Points on a hilly landscape, in no order, each with its height.
A climber steps from a point to the highest of its 4 nearest points, and stops where none of them is higher. Distance is the straight distance between rows; heights are no part of it.
Q_345 (h 458): [120 155 100  75 145  91 110 101 121 102 140 120 144]
Q_288 (h 824): [117  87 193 147 122 172 154 131 133 157 100 168 127]
Q_647 (h 449): [122  77 207 149 119 169 156 124 146 142 110 193 130]
Q_867 (h 348): [113 139 102  86 162 106  97 106  97  89 175 141 148]
Q_11 (h 527): [135 160  88 112 102  91 128 137 165 136  87 104 127]
Q_499 (h 461): [ 97 150 112  73 163  75 105 105 122  70 137 110 147]
Q_778 (h 291): [131 140  93  92 142 116 118 115 105 129 159 129 140]
Q_843 (h 718): [105  87 190 147  97 151 167  97 140 120  54 185 120]
Q_748 (h 418): [138 137 110 145 154 109  88 140 107  82 233 137 134]
Q_857 (h 603): [110  83 197 149 108 159 162 107 143 131  80 195 122]
Q_187 (h 674): [167 144 118 171 160 128 100 152 124 112 222 103 119]
Q_856 (h 709): [118 129 141 150  84 124 158 130 155 149  45 103 108]
Q_836 (h 492): [130 152  95 127  89  92 134 144 171 140  78 104 122]
Q_124 (h 459): [147 102 172 159 144 174 133 161 144 163 153 137 125]
Q_740 (h 776): [104 114 114 197  67 112 149 194 168 126  39 123 103]
Q_761 (h 290): [130 139  99  97 158 118 101 114 101 104 192 144 145]
Q_679 (h 726): [109  93 188 141 112 169 163 118 130 151  79 159 121]
Q_528 (h 462): [132  86 196 154 129 176 142 145 147 157 126 165 131]
Q_402 (h 366): [135 135 107 122 161 115  87 136  97  97 221 143 141]
Q_446 (h 552): [160 134 118 150 154 134 106 155 115 118 212 122 129]
Q_7 (h 635): [162 151 121 177 157 117  99 153 127  83 230  97 119]
Q_463 (h 4): [140 140 101  96 130 129 125 109 116 152 128 120 135]
Q_255 (h 753): [147 136 107 141 158 128  93 147 106 102 221 136 131]
Q_24 (h 728): [132 158  89  92 119  94 126 115 142 135 101 104 129]
Q_132 (h 775): [100 103 178 163  90 131 183 111 154 119  30 146 104]
Q_88 (h 760): [ 93 107 159 179  81 126 175 128 160 117  21 126 105]
Q_140 (h 287): [140 138  95  99 147 119 109 113 102 121 176 138 144]
Q_903 (h 727): [128 136 124 134  99 128 151 122 142 156  57 101 114]
Q_704 (h 190): [114 122 122 171  70 110 155 172 167 139  40 102 100]
Q_376 (h 495): [128 139 112 138  83 119 151 135 156 152  57  96 111]
Q_219 (h 576): [156 142 111 160 159 118  95 148 117  92 231 113 129]
Q_837 (h 683): [108 117 147 168  82 128 165 143 159 136  32 106 105]
Q_249 (h 283): [ 63 142 134  81 184  87  94 101  90  51 139 109 145]
Q_688 (h 347): [123 142 102  88 160 106 107 109 103 109 177 134 144]
Q_315 (h 346): [146 129 100 112 144 144 121 127 104 152 170 130 136]
Q_55 (h 218): [117 141  93 155  69 100 141 176 178 137  63 107 112]
Q_646 (h 401): [135 144 108 122  95 116 141 124 148 151  74  98 119]
Q_53 (h 747): [149 131 117 114 130 154 133 116 109 163 140 123 132]
Q_765 (h 568): [162 122 117 146 156 147 116 153 112 137 199 122 127]
Q_177 (h 409): [ 82 148 128  80 180  89  94  95  96  59 155 119 146]
Q_350 (h 531): [122 161  93  84 130  81 114 117 150 108 117 111 134]
Q_384 (h 368): [100 143 115  81 168  96  93 101  91  76 177 136 152]
Q_775 (h 536): [153 123 119 135 144 156 117 146 113 151 178 126 132]
Q_995 (h 620): [157 115 137 152 148 165 121 157 123 159 173 127 128]
Q_322 (h 345): [152 133 101 127 156 139 104 149 101 127 204 141 133]
Q_47 (h 259): [121 132 106 107 164 117  88 127  96  91 209 150 144]
Q_956 (h 725): [172 137 135 177 155 142 107 160 133 122 213  97 119]
Q_739 (h 827): [145 123 129 121 128 158 133 126 112 173 123 129 129]
Q_733 (h 722): [131 116 151 128 120 163 142 119 117 174  99 130 131]
Q_379 (h 77): [143 129 116 112 122 150 135 116 118 163 106 120 128]
Q_368 (h 556): [124 158  88  99 108  77 115 129 165 120 100 101 124]
Q_760 (h 131): [145 142  97  92 137 120 123 111 108 139 147 130 136]
Q_429 (h 538): [142  99 168 151 137 176 142 144 128 165 134 140 128]
Q_973 (h 394): [129 147  94  82 146 111 114 106 110 113 162 131 147]
Q_225 (h 673): [126  97 179 144 127 176 144 133 126 168 109 149 128]
Q_943 (h 522): [106  76 197 149  97 149 169  99 140 114  80 208 125]
Q_492 (h 787): [102 105 174 149  95 150 165 110 142 140  49 137 116]
Q_287 (h 478): [129 121 144 128 102 155 153 110 127 166  76 117 122]
Q_820 (h 329): [111 139 114 100 173 105  88 119  83  71 201 146 148]
Q_639 (h 826): [114 120 152 145  96 138 158 116 144 147  49 118 113]
Q_719 (h 668): [125 100 168 138 119 170 153 115 124 166  89 144 126]
Q_221 (h 276): [136 151  98  88 141 113 116 110 114 131 144 122 141]
Q_259 (h 152): [140 151  94  85 131 118 113 106 117 139 135 117 139]
Q_16 (h 195): [137 136 115 119  97 139 143 111 134 158  75 104 124]
Q_414 (h 627): [103 115 139 185  72 114 170 155 165 125  25 111  98]
Q_363 (h 671): [165 118 146 165 155 157 118 164 129 146 190 114 121]
Q_41 (h 486): [105 155 102  73 145  72 108 113 147  88 128 108 141]

Call two points neighbours if one is among the 4 nearest of the other. Go from one point of each pair to the other, from neighbour to neighbour, staying as high as possible. Name the lowest point that can't be avoided.
Q_255 and Q_956: Q_219
Q_24 and Q_739: Q_836
Q_740 and Q_639: Q_837
Q_639 and Q_288: Q_679

For each start below, name the point where the climber stops.
Q_249: Q_24
Q_843: Q_639
Q_775: Q_956
